Each row is a point on a landscape with many valleys, with its height.
From any point a ball rolls to the lowest of the 2 points nearest to it. It stops when none of these is lower. Distance is the straight distance between rows; heights are no part of it.
K_504: [123 140  88  83 119  95 133 150 131 171 114 128 108 139 223  81 151 130
 151 156 112]  h=522
K_241: [118  97 150 202 160 117 113 136 126 181  99 163 116 110 142 169  87 151
 160  90 149]  h=494
K_832: [ 70 113 129  86  90  85 127 142 110 177 133 159 109 106 185 119 122 160
 147 109  86]  h=442
K_314: [109 107 151 126 154 103 101 145 173  75  67  90 111 133  97 153 138 160
  98 168 141]  h=387
K_3: [108  61 170 105 175 147 131  74 119 105  60  99  83 109 113 156 129 154
 120 152 184]  h=500
K_494: [119 161 150  92 112  98 111 117  88 140 179 180 113 127 158 102 133 109
  80  98  82]  h=427
K_280: [113 143 156 174  97  71 120 113 178  44 105 143 127 115  94 147 177 129
 117 144 137]  h=195
K_296: [119 101 114 144 215 166 162 126 120 105 133 150 136  63  97 160 117 126
 166 121 152]  h=369
K_390: [149 120 101 143 125 133 115  45 136 159 135 129 113 133 114 149  89 123
 166 109 136]  h=376
K_793: [144 153 123  97  76 152 112 150 121 153 179 146  84 151 140  95 117  94
 100 152  89]  h=642
K_130: [ 67  26 203 108 110 137 126 165 132 103  96 121  86 113 120 174 145 156
 113 161 167]  h=576
K_7: [117 125 123  70  89 125 143 188  73 135 144 121  80 114 103  82 110 135
 128 130  94]  h=158
K_961: [125  99 135 158 135 106  88 143 143  64 104 141  91 166  81 186 185 143
  99 107 178]  h=416
K_43: [164 179 111 117 138 125 155 136  96 143 103 112 176 162 182  30 116 122
 135 122 103]  h=541
K_847: [155 172 133  93 109 126 103 163 109 121 111  99 167 153 125 132 169 143
 109 108 128]  h=544
K_743: [121 116  99  88  97 172 118 155 162 171 152 104  95 153 108 160  85 132
 113 159 115]  h=588
K_66: [167 155 159 200 147 121  93 124 152 146  98 113 178 159 141 167 115 143
 163 117 153]  h=495
K_396: [127 110 107  91  85 185 148  94 144 123 151  73 166 154  76 157 121 124
 114 131 144]  h=342
K_289: [140 171 116 122 194 134 117  96 135 134 143 143 204 123 156 140  99 143
 178 133  84]  h=250
K_328: [122 128  71 140 119 113 169  80  87 154 142 180 140 114 171  63 113 110
 168  94 112]  h=590
K_917: [111  50 170 194 183 138 112 130 132 138 109 122  93 171  64 138 175 110
  81  95 157]  h=382
K_415: [160 175 137 140 147 103 135  36 116 108 151 144 184 123 118  99 130 101
 131 101  94]  h=130
K_426: [145  91 101 145 157 157 154 137  99 156 106 114 100 113 143 135 134 135
 179 102 201]  h=540
K_520: [135  94 166 155  82 109 115 183  98 151 125 122  65 129 108 129 117 136
 152 122 153]  h=468
K_766: [127 127 121  78 120 127 114 133 128 138  91  68 141 137 127 143 136 164
 130 122 144]  h=265
K_63: [141 112 122 187 205 145 123 153 155  48 128 141 165 141  79 167 166 112
 121 136 157]  h=308
K_813: [164 171 106 156 152 120 125  68 118 149 108 142 159 171 184  47  82 115
 159 129  99]  h=615
K_869: [156 183 112  84 131 127  71 151 124 134 129 114 126 164 138 144 160 130
 103 127 123]  h=563
K_358: [154 134  81 114 158 132 173  76 120 140 158 114 212 124 164 122 148 118
 201 108 130]  h=78
K_288: [151 137 113 186 116 171 164 144 166 120 142 121 126  98 116 111 114  96
 141 169 143]  h=518
K_414: [ 99 113 137 100  78 107 112 139 139 171 137 129  99 132 149 118  78 141
 135 147  74]  h=568
K_872: [141 172 139  97  86 132 140 168  73 145 156 125 198 150 153 118 168 127
 106  84 116]  h=221
K_219: [101 126 145 111 125 106  77 174 153 124 114 140  59 117 110 147 108 141
 114 171  99]  h=537
K_431: [141 138 136  64 116 114 139 147  84 150 186 120 142 154 147  93 115 113
  46 115  85]  h=273
K_957: [150 146 122 174 121 111 117  49 152 133 118 137  91 119 105 119  90 122
 146 136 124]  h=400
K_330: [129 100 161 220 233 124 141 129 141 132 126 160 164  91 109 160 125 124
 163 118 143]  h=440
K_53: [111  65 160 121 133 146 144  79 104 134  68 101  98 112 126 145 108 168
 151 121 187]  h=517
K_293: [150 116  80 110 121 135 114  50 146 179 148 106 127 166 158 144 116 117
 152 110 140]  h=336
K_727: [121 146 137 141 136 121 134  94 101  91 134 144 200 104  81 173 125 158
 152  74 123]  h=524
K_470: [142 152 140 147  94 116 147 159 140  72 109  93 157 108  95 106 163 128
 121 151 144]  h=466
K_54: [139  88 114 122 121 153 136 118 122 147 103  88  78 129 135 133 126 138
 157 138 188]  h=552
K_335: [120  77 135 192 181 144 132 146 147 195 103 128 121 122 155 175 108 137
 157 115 164]  h=527
K_8: [145 118 137 108  93 121 155 144  89 153 201 159 119 176 179  51 102  84
  68 139  88]  h=666
K_225: [127 135 107 134 121 155 114  92 168 113 146 124 117 115  90 158 112 107
 117 148 128]  h=298
K_177: [152 167 125 146 187 128  77 151 119 103 101 136 137 136  98 159 126 148
 121 113 130]  h=458
K_114: [122 103 150 105  49 117 121 117 121  97 154  98  92 133  71 128 136 115
 114 145 127]  h=674
K_537: [ 88  57 161 140  59 124 128 109 156 148 128 113  85 114 131 160 101 146
 151 153 147]  h=554
K_32: [123 112 169 169 146  93  88 144 158 105  87 121  69 127  80 130  93 143
  98 155 115]  h=652
K_118: [155 160 117 154 122 157  93 123 173 119 135 107 128 151  99 144  97 110
 109 164 115]  h=356
K_309: [104  88 150 133 139 157 156 190 119  93 106 106 163 107  98 169 176 149
 117 117 184]  h=377
K_187: [116 166 147  85 146 124 129 135  85 136 188 186 159 121 182 121 134 115
  53  89  90]  h=419
K_388: [174 158  87 145 146 122 139  68  94 147 116 133 132 139 146  63 114 115
 177 111 126]  h=625
K_92: [129 113 153 149  73 122 132 128 138 122 117  87 144 131 102 140 136 146
 131 127 151]  h=455
K_229: [130 133  60  88 169 159 182 118  87 158 119 125 157 147 129  67  68 134
 155 118  96]  h=608
K_65: [ 87 140 126 111 151 108 138  90 152 106 100 138 121  64 111 129 103 138
 130 136 105]  h=249
K_313: [138 104 126 104 154 125  88 117 122 103  99  98  64 133  73 158 145 139
 106 131 170]  h=484
K_250: [117 110 159  45 102  64 104 122 105 114 144  93  93 135 110 100 163 124
  95 136  91]  h=309
K_143: [111 113 138 186 142 135 145 124 159  58 133 164 195  98  84 185 159 126
 143 112 146]  h=507
K_367: [135 148 123 130  76 146 133 121 118 166 184 166 108 162 164  68  92  93
 106 141  78]  h=656
K_681: [126 147 109 108 131 124 118 134 181  92 107  96 134 115 139 138 167 128
 125 166 144]  h=640
K_838: [130  57 183 190 164 124 123 153 144 131  82  80 116 166  89 130 183 133
  95 123 176]  h=359
K_498: [105 117 101  96 126  58 122  85 109 174 114 149  93 143 198  67 110 141
 135 115  93]  h=542
K_23: [114 166 142 133 130 108 134  54 140  96 158 158 179 102  96 127 118 103
  97 113  72]  h=150
K_644: [128 130 149 115  99  95  50 161 161 138 113 107  89 173 124 174 125 148
 114 147 119]  h=613
K_643: [133 119 120  78  81 121 153 125 114 155 137  77 152 153 134  99 130 138
 116 118 118]  h=248
K_101: [112 159 136 181 118 150 110 113 131 150 141 185 144 115 130 162  79 132
 147 105 103]  h=340
K_535: [128 114  83  61 136  73 153 146  97 173 123 106 124 181 201  45 123 133
 108 143 105]  h=566
K_220: [155 172 112 129 101 147 167 151  80 140 144 133 193 127 148 108 159 124
 161  91 131]  h=181
K_873: [ 96  88 138  84 150 137 124 147 172  59  81  90  99 117 107 149 157 149
 102 185 161]  h=424
K_423: [112 171 112  88 149 133  99 114 116 126 144 157 161 121 124 166 126 130
 109  96  91]  h=395
K_312: [ 98 165 127  87 132 126 124 145 104 154 148 169 164 115 171 136 126 134
 100  91  77]  h=409
K_58: [144 122  58  77 165 102 183 125  93 163 128 118 155 188 197  41 121 110
 112 138 130]  h=570
K_963: [155 152 143 180  90 140  88 130 144 121 134 130 124 162  81 156 108 123
 110 129 135]  h=403
K_765: [106 113 132  88  85 127 117 162 173  79 130  94 123 129 115 146 182 125
 108 176 147]  h=621
K_166: [150 159 104 120 134 170 115 167  94 143 143 136 139 130 118 158 131 134
 141  94 140]  h=439
K_849: [142 173 139 161 113 105 103 113 123 106 131 168  48 112 113 101 137 114
 127 136 127]  h=433
K_512: [130 161 141 143 183 112  71 192 136 110  72 138 116 134 120 159 115 166
 108 136 121]  h=480
K_357: [117 114 161 148 111  99  74 149 144 157 100 112  86 147 116 164  91 164
 121 134 124]  h=631
K_664: [138 130 123  90  92 124 190 168 124 148 199 125 151 158 180  65 118  92
  67 158  85]  h=673
K_608: [146 178 151 153  83 124 123 147 151  98 126 122 158 128 129  97 157 113
 117 156 115]  h=481
K_977: [163 168 129  75 175 117 115 119 122 138 175 129 159 161 199 122 150 100
  52 124 110]  h=348
K_691: [135  93 160 158  57 115 109 138 143  97 120  88 124 153  71 156 157 131
 114 142 171]  h=434
K_858: [136 157 165 163  66 118  90 137 104 132 143 154 111 151  97 142 111 133
 121 111 108]  h=425
K_82: [162 167  95 149 110 190 159 155 132 115 162 143 110 100 113  94 128  85
 131 159 125]  h=555
K_413: [136 122 141 192 200 164 153 205 128 118 120 132 186 113  97 151 126 128
 136 126 140]  h=315
K_597: [141 149 123 148  92 129 125  67 140 163 169 146 167 150 164 121 112 107
 123 114  97]  h=270
K_10: [118 138  65 111 172 112 176  93 100 155 128 168 167 123 193  57 109 111
 153 118  97]  h=599
K_791: [119 117 117  73 105  78 155 140 129 159 124  93 121 142 197  65 135 131
 125 159  99]  h=549
K_468: [109  75 142 176 181 126 107 185 180  82 107 136  78 147  89 146 152 116
  64 150 135]  h=452
K_433: [149 123  92 162 140 154 136 163  85 170 128 153  87 118 151 126 128 125
 179  93 179]  h=505
K_800: [124 171 115 125 152 123 112  99 157 107 116 148  96  81 117 106  99 119
 125 156  84]  h=288
K_200: [122 148 114  85 129  87 100 120 104 167 113 129  90 139 168  86  97 148
 127 122  81]  h=528
K_221: [128 130 136  81  78 108 147 173  69 153 149 117 120 156 130  57  99 131
 111 124  76]  h=198
K_978: [158 152  87 112 169 118 182 116 111 148 138 124 186 181 199  31 105 107
 111 141 102]  h=556
K_150: [153 158  93 114 128 176 182 113  88 136 186 133 181 137 115  79  97  94
 108 112  84]  h=584
K_843: [116  97 119 138 116 154 115  93 158 109 138 130 128 128 105 203 171 122
 138 120 190]  h=94
K_837: [143 145 163 102  52 111  85 165 114 139 178 146  74 152 134 103 135  89
 121 154  85]  h=654
K_251: [129  99 180 173  51 108 102 188 136 117 137 127 107 141  99 158 153 122
 127 141 146]  h=461
K_595: [134 183 114  91 137 144 105 125  99 115 169 169 145 125 125 136 159 102
  87 109  95]  h=383
K_212: [125  84 144 156 128 137 115 197 120 169 133 131  56 122 119 145 114 135
 127 131 158]  h=499
K_283: [190 131 105 177 172 139 127  85 145 117 130 105 130 122 106 138 140 105
 178 139 179]  h=157
K_500: [109 120 123  74 109 121 115 187  92 127 130 138  54 100 111 113 142 140
 134 134 122]  h=106
K_771: [138 116 185 183  47  91  89 169 109 144 135 137  88 138  93 139 107 141
 140 125 127]  h=443
K_561: [135 115 143 117  78 136 174 147 135  91 108  58 136 106 101  87 149 130
 133 170 149]  h=448
K_619: [144 125  81 130 156 165 170 108 125 146 150 134 172 108 165 154 150 120
 217 116 167]  h=191
K_877: [117 109 112  78  95  84 113 157  95 182 130 128  87 179 178  69  93 138
 136 142  83]  h=502
K_798: [107 140 127 116 169 125 101 193 155 106  90 125 100 102 111 144 113 149
 105 162 111]  h=510
K_754: [103 174 149 150 116 153  84 143 145 127 142 191 143 125 121 165  93 138
 108 123  83]  h=378
K_604: [116 126 118 111 136 116 108  72 138 110 124 140  59 100  88 136 124 128
 132 131 136]  h=228
K_506: [130 162 155 164  45 126 120 171 115 135 152 164 139 124 157 121 160 120
 143 110 130]  h=672
K_568: [125 137  86 113 125 156 187 113  98 139 147 137 157 104 124  74  89 118
 136 117  88]  h=594
K_925: [172 181 137 160 114 136 153  69  94 117 159 147 208 134 134  94 130  99
 148  96 109]  h=110
K_642: [122 138 121 116 137 119 120  55  89 134 134 153 160 108  96 171 125 150
 165  57 128]  h=530
K_753: [106 163 137 128 106 133 142 101 152 124 161 152 193 105 139 134 115 112
 102 124  76]  h=180
K_661: [110 103 137  90 139 107 113 149 117 112 110 136  24  87  99 124 141 132
 126 151 142]  h=161
K_461: [106  62 163 181 170 114 116 148 138  97 101 142  95 143  88 165 196 123
  97 100 175]  h=398
K_51: [140 154 139 173 115 113  88 123 160 162 104 129 141 151 158 165 105 149
 148 127 122]  h=465
K_40: [141 152 174  94 113  99  93 136  95 149 181 161  95 177 188  76 129 105
  65 116  93]  h=435
K_741: [105 125 160 107  83  86  82 139 146 139 134 136  74 122 127 136 109 130
 130 156  86]  h=553
K_483: [161 167 103 122 172 125 123 120  99 128 103 119 112 112 116 112 129 132
 161 115 138]  h=462
K_352: [123  91 144 115 126 170 170 138 112 100 101  82 162 114 101 154 148 151
 132 120 190]  h=404
K_239: [111 120 158  62  94  71  97 141 108 126 104  88  96 130 118 115 136 159
 128 134 105]  h=326
K_674: [ 66  61 149 139 177 143 125 107 152  74 100 150 126 125  85 202 131 152
 107 116 153]  h=384
K_320: [138 169 100  49 164 124 114 120 107 131 181 142 130 132 161 126 168  99
  62 117 101]  h=368
K_34: [134 136  65  96 138 141 159  96 140 153 144 115 121 134 159  67 105 103
 135 155 102]  h=699
K_156: [ 97 128 122 110 107 122 109  63 149 105 139 149 104 104  73 160 121 124
 104 123 113]  h=256
K_265: [110 133 112 139  86 148 151  75 162 152 171 140 187 121 133 147  88 112
 132 126  94]  h=225
K_167: [130  80 124 171 235 158  99 171 127 120 119 143 102 153  72 159 162 112
  91 102 149]  h=460
K_459: [ 95  79 166  78  57 122 144 100 107 104 131  91 107 117  70 117 116 141
 121 139 116]  h=678
K_899: [ 91 123 142 151  93 128 147 117 170  69 123 124 186 104  99 168 150 135
 120 131 136]  h=493
K_198: [ 97 121 121  54 138 108 111 102 114 113 111 134  48  95 105 137 147 145
 125 129 129]  h=196
K_586: [ 87 130 128  72  91  96 139 150 127 158 153 148 130 103 186 136 163 131
 126 118 107]  h=459
K_508: [113  81 174 172 130  91  87 119 168 133  89 115  75 140  91 170  95 153
 106 140 144]  h=643
K_495: [106 112  84 114 113  99 137  88 106 170 104 147  85 124 163  86 100 144
 174 109 119]  h=557
K_745: [141 103 113 158 197 132  88 155 140  69 111 142  98 163  74 182 163 129
  89 106 157]  h=436
K_828: [ 84  74 129 103  61 115 138 105 146 166 137 120  81 125 148 117  83 144
 157 144 113]  h=578
K_155: [ 97  93 162 153  81 133 165 114 163 104 110 104 163  95 106 142 132 139
 135 145 155]  h=476
K_165: [140 140 145 106  87  96 102 133 102 161 173 177  81 181 209  49 117  92
 119 135  84]  h=451
K_113: [111 164 153 163 110 135  71 155 172 155 114 159 140 145 151 172  86 150
 118 140  97]  h=421
K_295: [ 68  68 165  89  91 120 106 149 155 104 122 121  83 116 107 175 130 148
 121 164 134]  h=593
K_769: [123 121 111  95 102  98 120 158  76 184 162 164  99 199 207  50 111 113
 116 132  97]  h=473
K_622: [158 180 129 129 135 106 132 147 126 119  93 110 128 109 152  73 143 136
 138 149 116]  h=503
K_593: [105  85 128 150  93 166 137 104 132 141 146 143 137 107 120 204 147 128
 153  95 183]  h=174
K_609: [135 157 140  74  95 107  73 167 132 144 123  93 120 171 135 137 137 145
 100 152  98]  h=587
K_489: [140 192 146 110 111 168  89 160 111 166 144 154 152 183 175 119 116 136
 112 101  99]  h=339
K_286: [124 154 107 131 149 115 152  91 108 153 116 156 168 139 180  45  73 121
 135 127  72]  h=607
K_109: [125 108 131 183 223 144 141 126 145  99 141 159 166  80 112 174 142 123
 186 139 145]  h=408
K_142: [174 132 106 179 162 147 150 113 130 135 115 111 127 111 115 108  97 115
 179 133 159]  h=226
K_210: [141  85 125 178 159 152 166 124 156 153 101  90 110 111 120 118  98 124
 152 150 169]  h=313
K_823: [114 132 130 178  74 131 136 105 109 160 140 172 155 114 142 146  98 138
 169  75 124]  h=296
K_582: [ 96 102 124 150  68 153 145 120 115 161 155 158 127 101 117 174 107 140
 153  83 148]  h=244
K_91: [142 157 143 185 152 127 123 114 117  78 142 179 193 104  83 172 145 125
 160  94 126]  h=519
K_907: [ 99 113 106 108 174 153 173  97 113 103 121 143 130  52 123 143 132 132
 184 113 154]  h=335
K_651: [164 148 123 128 131  98 126  64 126 154 173 134 166 171 199 106 133  92
  91 106 113]  h=299
K_117: [134 166 131 142 178 150 134 132 151 106 126 131 227 108 129 165 110 144
 174 139 102]  h=307
K_536: [157 151  99  93 159 140  79 111 116 105 114  97 103 147  72 150 129 141
 103 122 134]  h=463
K_557: [144 155 110 158 100 154 139 154  97 144 145 158 124 105 135 137 138 122
 158  96 150]  h=470
K_55: [158 178 132 142 100 155 142 119  74 143 176 171 197 143 160 102 144 103
 143  77 111]  h=140
K_726: [142 141 139 206 205 117 106 147 168  33 104 162 166 141  92 158 142 124
 116 136 124]  h=272
K_105: [147 176 101 125 117 174 162 110 124 111 174 150 153 102 105  89 124  80
 113 141  92]  h=574
K_721: [117  79 144  94 178 155 123 117 167 103  69  76  88 128 122 163 132 151
 112 180 180]  h=469
K_202: [ 99 103 132 140 135 139 168 107 109 117 116 152 133  60 136 158 159 139
 175  91 178]  h=305
K_780: [124 148 132  54 110 115 128 151  83 120 176 119 121 126 102  92 146 112
  60 117  80]  h=289
K_270: [129 106  72  97 156 118 170  44 113 148 130 122 167 119 172  98 133 120
 192  99 139]  h=137
K_416: [134 172 116 125 166 162 136  94 119 145 160 174 202 135 162 108  80 117
 148 117  67]  h=297
K_867: [160 135 122 182 134 138 135 128 147 102 124 114 132 104 116 144 177 105
 151 134 188]  h=222
K_845: [133 167 119 116 134 129 107 104 138 139 132 135 112 128 127  92  80 121
 102 145  76]  h=327
K_878: [157 180 145 103 117 159 105 151  84 177 157 139 139 210 176  74 100 125
  96 104  98]  h=287
K_323: [ 80  70 147 149 168 150 173 153 131 152  82 128 121  76 152 136 100 162
 158 126 155]  h=479
K_450: [137 158 159 126  57 111 115 156 113 144 164 149 118 141 171  89 156 106
 130 127 102]  h=663
K_25: [ 81  96 130 103 132 144 112 111 152  68 105 119 155 134  78 199 132 162
 105 118 135]  h=357
K_524: [161 148  65  97 173 152 152 117 122 159 128 110 163 151 171 107 115 124
 182 129 120]  h=698
K_730: [ 88 127 112  90 123 100 142 122  99 178 144 170 141 123 199 105 100 142
 114 101  70]  h=426
K_513: [117 123  76 141 130 128 153  74 103 156 129 170 107 100 156 115 117 129
 189  89 141]  h=577
K_44: [160 166 133  77 110 130 124 159  63 165 151 113 137 184 138  75 105 128
  79 107  90]  h=241
K_45: [132 149 118 102  88 156 100 134 141 162 165 131 120 158 124 147 107 120
 100 135  93]  h=622
K_785: [106 101 110 150 143 155 186 176 112 159  97 131 141  86 156 122 103 147
 171 112 160]  h=423
K_519: [102  62 172 170 101 113 137 106 155 139 106 128  67  97 128 149 124 130
 150 144 169]  h=529
K_962: [161 165  87 106 160 140 140 115 160 115 124  89 149 111 147 119 152 119
 148 159 137]  h=660
K_534: [133 148  78  87 165 140 130  99 126 165 129 129 131 122 162 109  97 125
 140 121  96]  h=712
K_77: [129 119 117 137 121 148 170 106 115 121 137 125 179  86 141 158 166 128
 193  93 177]  h=269
K_149: [145 153 138 177 203 151 134 171 139 109 108 138 196 102 122 148 102 139
 166 143 128]  h=364
K_738: [121 100 107 121 133 167 125 165 134 158 134 123  74 121 102 151  83 138
 125 138 140]  h=543
K_768: [136 183 132 115 116 118  97 170 147  73 112 107 168 156 112 140 170 135
  90 145 113]  h=526
K_719: [163 142 118  89 138  81 125  93 143 155 161 101 146 168 201 104 141 104
  63 141 106]  h=322
K_724: [122 120 123 156 143 174 178 206 132 128 122 131 175  96 116 166 137 130
 147 121 157]  h=235
K_638: [119  95 142 165 108 121 154 114 137 115 121 130  96  83 113 123 146 127
 147 130 171]  h=509
K_194: [120  94 142 157 206 137 101 191 142 126 101 130  73 138  92 152 143 125
  83 132 151]  h=482
K_689: [152  91 129 177 177 155 147 144 133 121 125 122  94 102 103 139 172  96
 137 134 195]  h=276
K_252: [127  52 170 183 161 128 106 109 176 105  89  96 115 175  85 171 154 130
  90 132 173]  h=386
K_577: [140 171 145 136 103  80 121  54 128 111 134 138 150 122 120 119 162 118
 120 101 113]  h=149
K_756: [135  90  98  91 113 101 198 131 120 153 191 134 147 157 199  72 105  94
  66 149 109]  h=680
K_733: [142 124 156 211 155 136 128 157 153 134 113 134 182 128 131 178 129 131
 149 118 157]  h=521
K_454: [132 173 131 134 111 165 117 179 114 160 137 142 174 146 147 158 110 145
 134 104 113]  h=397
K_88: [ 72  44 174 134 118 162 156 163 140 134 103 116 121  99 136 175 136 152
 121 146 179]  h=551
K_571: [130 103  80  97 114 117 181  94 130 157 171 127 124 146 176  55 112  91
 101 155 103]  h=687
K_700: [114 124 111 123 153 182 189 206 133 160 110 111 166 109 144 155 112 157
 159 123 153]  h=337
K_729: [112 140 157 106 124  76  90 159 144  95  83  93  99 120 114 126 155 157
 122 160 118]  h=351
K_348: [133 127 110 101  95 121 126  78 118 155 142 101 130 143 132 123 132 129
 124 107 126]  h=290
K_897: [139 100 124 135 100 167 148 101 170 103 133  72 144 140  90 158 145 120
 127 158 175]  h=274
K_940: [145 131 109 135  97 152 165 139 151 119 129  89 124 112 116  89 126 112
 137 169 145]  h=478
K_322: [114 132 113  87 146 146 108 124 138 106 109  92 160 138 103 183 134 157
 118 122 137]  h=323
K_76: [ 82  65 147 120 170 172 164 155 127 134  90 125 146  83 142 180 133 156
 136 126 180]  h=520
K_448: [ 90  69 167 123  88 127 127 172 162  69 126 112  97 129  93 166 160 129
 110 168 158]  h=605
K_233: [135  82 158 154 117 129 102 102 149 101  98  78 103 164  73 162 134 140
 101 139 182]  h=410
K_488: [ 91  85 134 162 171 132 122 140 177  75 108 153 102 107  85 168 138 130
  95 141 143]  h=415
K_931: [142 140 157 187 102  90 107 102 139 123 113 140  64 118  93 122 115 124
 136 136 135]  h=420
K_976: [126 130 139  69  88  82 131 114  78 106 167 131  91 113  95  92 159 107
  97 118  98]  h=300
K_630: [137 134 161 135 105  80  79 128 158  90 113 108  59 138  76 119 112 127
 112 175 114]  h=661
K_910: [165 174 109 120 175 156  95 158 122 113 110 115 117 146  85 138  92 135
 113 140 115]  h=429
K_70: [142 108 150 127  78 102  85 117 130 106 130  92  62 153  62 135 126 129
 109 150 138]  h=667
K_786: [ 94 126 112 102 140  93 150  48 146 128 109 136 105  73 157 107 123 131
 157 133 114]  h=214
K_647: [154 181 116 105 151 155 112 149 122 137 115 111 131 155 123  89  75 129
 110 146  78]  h=375
K_68: [127 150 144 187 150 100 119 132 180  56  89 144 145 113  95 149 139 128
 114 146 130]  h=231
K_649: [132  82 152 167 159 130 139 162 145 114  99  82 105 124 101 131 164 124
 113 145 184]  h=325
K_746: [125 149 103 106 178 143 183 107 100 150 176 167 203 133 179  86  84 107
 118 112  69]  h=324
K_784: [151 154  88 104 175 167 150 133 135 137 141 113 179 124 137 144 124 126
 167 141 123]  h=679
K_140: [131 116 125 176 165 150 121 130 156 154 123 143 154 110 145 189 127 137
 180 115 160]  h=550
K_217: [143 127 125  86  81 112 135 149  87 148 109  65 138 152 134 113 160 158
 141 108 149]  h=185
K_895: [112 148 149 131  90  75 113  81 149  81 125 137 111 119  99 144 180 127
 117 127 131]  h=171
K_518: [165 187 139 163 134 123  99 143 173  73 107 110 174 148 124 126 155 120
 115 164 131]  h=504
K_244: [115 134 120 148  94 126 143 125 127 129 140 159  97  76 134 130 150 118
 150 117 140]  h=492
K_491: [134 107 154 211 206 123 143 143 113 162  97 154 145  96 133 148 106 146
 175  88 143]  h=467
K_139: [171 173 131 136 156 107  98 152 116 128  83 103  87 127 129  88 123 151
 137 137 128]  h=483
K_16: [129  79 131 158 133 174 142 101 182 104 132  98 146 131 109 191 162 110
 136 154 204]  h=190
K_201: [120 112  95 112 127  93 161  18 140 142 123 129 125 105 172  95 140 118
 167 113 133]  h=179
K_192: [119  94 123 149 170 155 142 154 150  54 113 124 162 121  88 170 174 126
 117 133 179]  h=341
K_666: [113 140  93  89 108 115 127 155 122 165 128 139 117 111 208 125 171 136
 160 121 129]  h=485
K_605: [151 179 111 131 142 123 120 120 103 101 130 157 100  98 116 106 151 114
 136 114 136]  h=447
K_667: [134 113 137  97  89 149 163 112 106  99 102  60 154 115  99 119 162 139
 137 127 177]  h=428
K_637: [159 188 121 116 120 138 156 172 103 127 108 112 135 132 167  36 128 126
 133 152 100]  h=523

For each start below, name the point where the ball stops.
K_813 => K_925
K_43 => K_217
K_535 => K_925
K_534 => K_724
K_40 => K_925
K_335 => K_358
K_140 => K_843
K_3 => K_44
K_667 => K_925
K_828 => K_44
